Points, in no order, along strands that fork, close into loops and pass close to each other.
In the rows, 100 means zero.
Two points are linked if the straight distance between their rows is under 61.3. Some points are linked to none.
Z116: 88  89  115  69  91  108  98  113  117  80  86  100  113  96  110  88  98  86  122  81  108  97  79  114  107  88  97  96  111  112  63  102  121  94  121  83  105  102
Z942: 116  78  125  83  95  96  106  132  103  101  119  100  121  106  121  81  94  95  117  88  121  112  104  110  94  108  92  120  123  115  65  117  113  97  107  89  127  104
Z716: 109  102  99  129  115  97  94  81  84  117  116  94  71  97  104  101  123  117  99  148  99  115  114  105  100  123  94  85  87  79  140  100  69  106  104  98  91  78
Z171: 85  107  100  80  81  109  97  114  109  68  71  104  93  93  96  108  104  100  95  80  109  90  96  110  82  97  96  121  86  103  88  81  134  103  115  95  97  106
Z434: 83  89  106  80  82  105  105  119  116  66  84  106  104  84  93  105  106  99  101  88  91  98  97  108  95  84  101  122  97  110  75  86  135  104  122  92  88  119
Z838: 103  92  106  90  96  101  108  84  111  108  106  92  108  96  97  97  102  90  100  84  67  104  97  84  88  94  108  89  91  99  90  96  106  120  94  96  94  111
Z406: 107  137  93  121  112  83  104  72  95  117  97  113  105  100  117  118  105  100  98  121  98  101  83  98  143  105  87  86  83  89  151  112  78  107  76  104  103  95
Z305: 100  94  114  77  91  104  101  111  107  89  89  100  106  94  111  88  103  89  115  81  118  100  83  114  95  96  90  107  106  109  66  99  123  93  113  89  108  106
Z154: 89  95  106  83  117  95  111  90  124  119  96  102  130  104  106  104  84  85  111  93  66  86  86  91  138  83  122  59  116  98  92  122  83  111  91  86  97  112
Z403: 116  97  97  99  101  101  89  141  84  84  112  89  85  87  107  82  112  104  75  102  112  112  123  111  62  130  90  145  97  119  84  94  121  91  115  103  111  103
Z29: 105  97  87  128  100  107  80  96  83  114  120  79  67  96  76  95  118  110  80  116  109  113  119  96  69  132  102  94  94  94  122  99  84  90  111  109  94  82
Z894: 110  130  84  130  103  89  103  66  98  111  96  107  94  106  104  118  110  101  93  113  105  110  86  91  117  114  88  74  86  87  138  107  88  103  93  103  103  90
Z588: 119  96  106  100  111  79  86  113  84  87  102  112  108  109  112  103  106  111  130  124  147  98  105  112  99  130  78  120  119  117  107  107  119  84  111  98  152  70
Z950: 105  90  92  131  110  99  79  86  74  110  121  93  67  95  86  103  129  114  85  137  110  112  120  100  93  124  101  90  97  86  137  104  65  95  110  106  95  78
Z680: 85  95  83  82  117  87  109  91  106  108  96  99  124  96  100  98  82  81  92  92  67  72  95  107  138  59  121  66  95  120  97  113  93  96  80  93  64  119
Z160: 108  110  94  103  87  106  96  99  97  91  90  94  83  95  91  99  106  99  95  85  118  103  93  98  72  114  90  109  90  97  88  93  110  93  107  103  103  97
Z99: 83  120  93  89  79  116  98  110  109  70  71  105  82  99  92  110  98  107  84  83  107  83  103  99  74  98  102  124  90  95  93  75  131  101  112  104  95  108
Z264: 111  120  83  135  95  94  94  71  93  104  91  103  85  107  91  116  115  104  96  107  127  112  90  95  101  117  87  75  94  91  131  105  88  86  98  108  103  83
Z481: 105  106  82  124  103  93  73  89  76  87  100  105  67  107  79  110  115  114  99  109  160  101  102  114  87  122  90  101  110  112  116  105  89  69  111  116  117  64
Z33: 107  116  86  120  86  109  95  92  98  97  97  86  75  104  81  99  105  103  89  92  109  108  96  89  68  119  96  100  88  93  106  91  102  93  103  109  95  94
Z300: 71  78  121  64  93  99  95  120  129  69  84  110  116  89  109  91  98  84  125  93  95  100  87  109  123  78  107  93  115  131  59  105  122  95  129  75  93  98
Z614: 80  116  74  106  93  110  108  110  93  74  83  110  94  112  95  117  80  105  61  80  90  64  112  88  88  72  110  116  99  96  108  66  117  107  92  120  73  113
Z37: 62  94  99  71  92  100  94  117  127  59  81  117  108  86  92  119  95  105  107  88  86  82  93  110  108  72  111  116  100  121  79  89  138  97  114  89  81  113
Z860: 74  73  82  93  103  89  102  103  113  76  98  101  115  87  87  112  73  94  96  94  65  82  105  94  116  46  128  88  108  131  78  100  107  93  91  97  54  117
Z272: 110  98  104  98  86  120  92  141  93  81  105  94  81  87  96  83  105  102  71  97  103  115  126  104  64  117  92  146  95  111  84  82  122  98  123  111  93  114
Z861: 89  78  113  85  94  94  104  94  122  87  105  96  113  92  98  94  98  86  106  81  62  99  95  85  104  77  116  95  104  114  73  98  108  114  107  93  84  116
Z979: 117  100  113  103  113  110  106  90  100  129  100  114  101  105  111  98  90  110  126  132  96  125  95  101  125  104  92  85  109  58  113  118  68  118  92  85  110  103
Z474: 95  121  78  127  94  109  79  106  83  94  96  95  50  111  72  107  108  109  72  107  133  100  107  99  69  131  97  106  98  98  121  91  97  75  122  115  97  72
Z718: 81  80  85  81  114  86  104  95  109  97  100  99  120  95  96  101  77  89  93  93  64  77  99  96  130  52  125  75  105  129  81  109  97  97  87  91  65  115
Z50: 86  98  99  86  107  97  103  87  126  105  86  101  129  105  101  104  87  86  117  77  89  85  73  90  134  86  116  62  120  99  85  114  95  101  104  88  107  102
Z842: 114  92  103  106  96  111  100  83  99  112  91  108  113  105  99  93  91  105  126  96  140  115  83  100  120  96  91  82  122  78  100  118  82  90  97  100  132  92
Z546: 103  91  105  98  80  124  100  129  99  78  99  97  84  86  94  90  102  99  76  95  90  121  121  98  70  107  95  142  88  108  86  69  132  109  124  117  86  121
Z163: 108  69  136  78  90  112  107  115  111  117  111  95  119  107  103  82  92  86  123  89  98  121  95  97  105  94  110  96  124  88  65  118  86  107  106  85  115  113
Z423: 110  100  101  92  87  104  98  110  94  89  96  94  93  93  102  91  105  96  104  85  123  108  96  111  78  111  87  114  99  108  77  96  117  89  112  98  112  97
Z315: 115  75  131  90  98  115  107  104  105  122  122  90  105  96  105  79  111  94  110  98  79  125  111  87  79  105  102  102  95  87  80  98  89  115  101  94  99  105
Z645: 112  113  109  118  117  103  103  81  96  124  111  100  89  101  115  103  111  111  112  137  82  114  104  102  110  118  90  90  85  74  135  98  75  114  91  95  95  86
Z640: 117  90  108  105  100  102  91  98  93  111  100  111  114  107  100  93  87  108  133  100  150  111  98  106  123  99  89  103  124  92  98  116  84  88  99  102  148  90
Z61: 90  116  84  85  116  86  115  88  98  121  91  99  123  100  110  102  93  83  94  93  74  72  84  107  142  75  112  68  90  107  113  119  87  100  71  96  82  117
Z833: 110  112  87  128  99  104  90  84  96  115  109  85  74  101  83  104  110  105  79  112  96  111  110  87  78  126  101  93  83  89  128  94  93  102  100  105  94  88
Z4: 123  89  106  98  106  90  94  140  86  91  126  94  101  94  113  84  117  103  93  99  110  110  122  112  72  136  88  139  102  121  79  104  118  92  115  97  124  102
Z381: 112  78  138  85  100  118  115  104  109  124  118  93  113  104  105  82  104  93  117  103  79  120  101  90  91  100  108  92  109  77  78  109  83  121  96  89  99  111
Z964: 104  121  95  107  108  95  111  80  103  123  104  90  103  103  102  105  100  103  86  104  70  94  101  94  95  103  99  94  77  97  122  95  101  119  76  103  87  105
Z907: 121  86  115  106  110  111  103  97  96  125  107  112  106  106  103  92  96  113  124  128  110  131  101  97  117  100  97  95  116  60  107  120  62  110  91  87  117  100
Z170: 58  82  85  90  91  104  103  121  108  63  91  120  102  98  93  127  83  111  83  87  82  70  108  99  105  52  119  125  107  108  92  75  121  93  96  113  67  122
Z839: 117  92  107  98  105  86  89  104  86  99  100  111  111  111  113  97  94  104  136  105  153  101  106  116  112  114  81  111  129  107  101  113  106  82  103  102  152  75
Z367: 92  148  95  114  114  82  109  82  86  123  102  98  102  100  116  113  104  100  89  121  96  89  87  108  136  104  90  103  62  100  144  104  79  106  65  117  85  101
Z849: 117  82  116  99  94  109  103  107  95  113  123  91  101  92  100  76  115  93  106  96  93  124  116  91  69  115  99  109  94  92  86  96  87  102  99  104  104  101
Z788: 76  77  113  78  93  92  99  109  129  73  96  103  116  90  99  98  94  86  116  82  74  98  88  87  119  72  117  96  114  124  60  99  110  100  121  84  86  109
Z648: 91  137  98  95  115  89  116  85  87  130  105  93  107  93  118  102  99  96  92  113  80  82  85  115  132  90  97  102  61  100  129  102  84  109  63  112  83  108
Z115: 96  124  80  116  101  96  108  90  95  105  98  88  96  108  89  108  84  99  66  92  78  82  112  86  87  94  106  100  81  102  122  86  110  119  78  113  84  113
Z318: 92  121  70  115  96  104  110  103  90  100  91  94  95  114  91  108  77  96  54  90  85  69  114  91  90  76  103  105  83  100  120  81  113  116  81  120  73  114
Z90: 53  83  91  83  91  96  95  123  122  57  83  120  108  87  88  127  88  109  100  95  83  78  100  106  108  54  120  122  106  124  89  86  126  94  104  101  68  115
Z670: 110  109  114  110  116  101  112  80  104  132  106  99  100  102  119  100  103  110  119  132  74  113  99  100  114  114  91  87  94  69  124  104  77  122  91  91  102  94
Z828: 119  85  106  109  97  103  98  103  91  111  119  93  94  97  100  84  116  102  107  100  112  118  110  92  79  118  97  109  104  92  95  99  80  92  97  98  115  91
Z151: 104  123  97  117  113  101  100  84  101  123  108  86  86  98  90  103  106  107  78  120  74  102  116  95  82  123  100  95  72  91  134  88  98  119  85  108  87  94
Z507: 90  120  91  81  116  88  118  91  88  127  99  94  117  95  111  96  95  89  86  103  70  76  84  113  138  76  108  83  74  105  119  109  84  106  66  104  74  117
Z125: 125  83  111  91  102  92  102  130  91  97  122  95  109  97  121  81  104  101  108  93  115  110  111  108  83  124  86  130  112  114  77  109  108  90  108  95  132  98
Z440: 66  94  80  100  88  109  106  118  96  70  91  116  96  106  95  123  79  108  70  84  81  68  113  93  92  58  117  122  102  104  101  69  122  103  95  120  63  120
Z495: 90  125  79  108  87  110  97  105  103  76  78  101  87  109  88  112  87  106  70  77  95  81  107  84  76  97  101  120  91  94  103  73  118  106  101  114  90  104
Z109: 107  106  104  98  105  99  113  80  109  117  106  91  108  100  104  103  105  99  94  95  62  101  99  89  93  101  105  92  86  97  108  99  103  124  86  99  93  107
Z521: 92  93  127  79  111  100  112  92  121  124  102  99  124  111  108  98  88  87  115  104  53  95  91  87  125  84  119  72  112  89  91  115  85  124  93  83  94  116
Z553: 108  71  130  81  86  106  109  121  108  105  115  100  120  106  112  76  93  85  122  84  112  114  93  105  104  98  102  102  119  100  62  116  97  99  111  89  122  111
Z313: 120  86  100  113  98  103  98  90  89  114  111  98  93  104  102  92  113  103  110  106  121  116  106  96  89  114  94  94  106  83  104  111  75  86  95  98  115  90
Z166: 108  105  97  107  108  76  78  106  73  87  100  108  90  105  103  108  115  113  113  125  154  95  112  120  87  134  82  118  112  121  111  106  112  81  111  106  147  62
Z920: 99  105  103  93  101  107  107  81  116  106  85  103  125  107  101  103  86  90  122  82  106  95  69  94  130  94  103  61  121  86  92  108  99  99  102  94  115  97
Z47: 107  102  92  119  107  79  74  100  76  84  104  110  78  109  89  109  116  119  106  115  158  96  113  121  88  126  87  113  115  124  112  106  96  74  115  110  135  61
Z812: 110  109  98  112  97  106  104  73  105  112  90  106  110  109  102  100  99  100  113  91  109  109  77  90  114  103  94  72  113  78  110  110  88  96  97  97  116  99
Z721: 110  111  83  130  97  95  89  78  87  99  93  98  74  108  82  107  115  110  98  105  147  110  93  104  88  121  87  87  102  99  118  103  88  73  104  110  108  74

A piece is two or more points that can be reached from each other along the links. Count, over all rows, the pieces, the separate loops (a circle has one, a figure eight two, a Y none), the forks (points with three links) and the tips (points with one).
pieces | 3
loops | 2
forks | 3
tips | 5

A tip is a point with one link. Name the tips that can be reached along the links from each point below, in the order of the rows.
Z640 | Z860, Z521
Z423 | Z907
Z4 | Z546, Z313

Name the points in between on the shortest way along the links from the first point to the second, in order.
Z125 / Z272 | Z4 > Z403
Z553 / Z828 | Z163 > Z381 > Z315 > Z849
Z920 / Z264 | Z812 > Z842 > Z640 > Z839 > Z588 > Z166 > Z47 > Z481 > Z721
Z305 / Z440 | Z423 > Z160 > Z33 > Z833 > Z151 > Z964 > Z115 > Z318 > Z614
Z434 / Z861 | Z171 > Z99 > Z495 > Z614 > Z318 > Z115 > Z964 > Z109 > Z838
Z367 / Z264 | Z406 > Z894
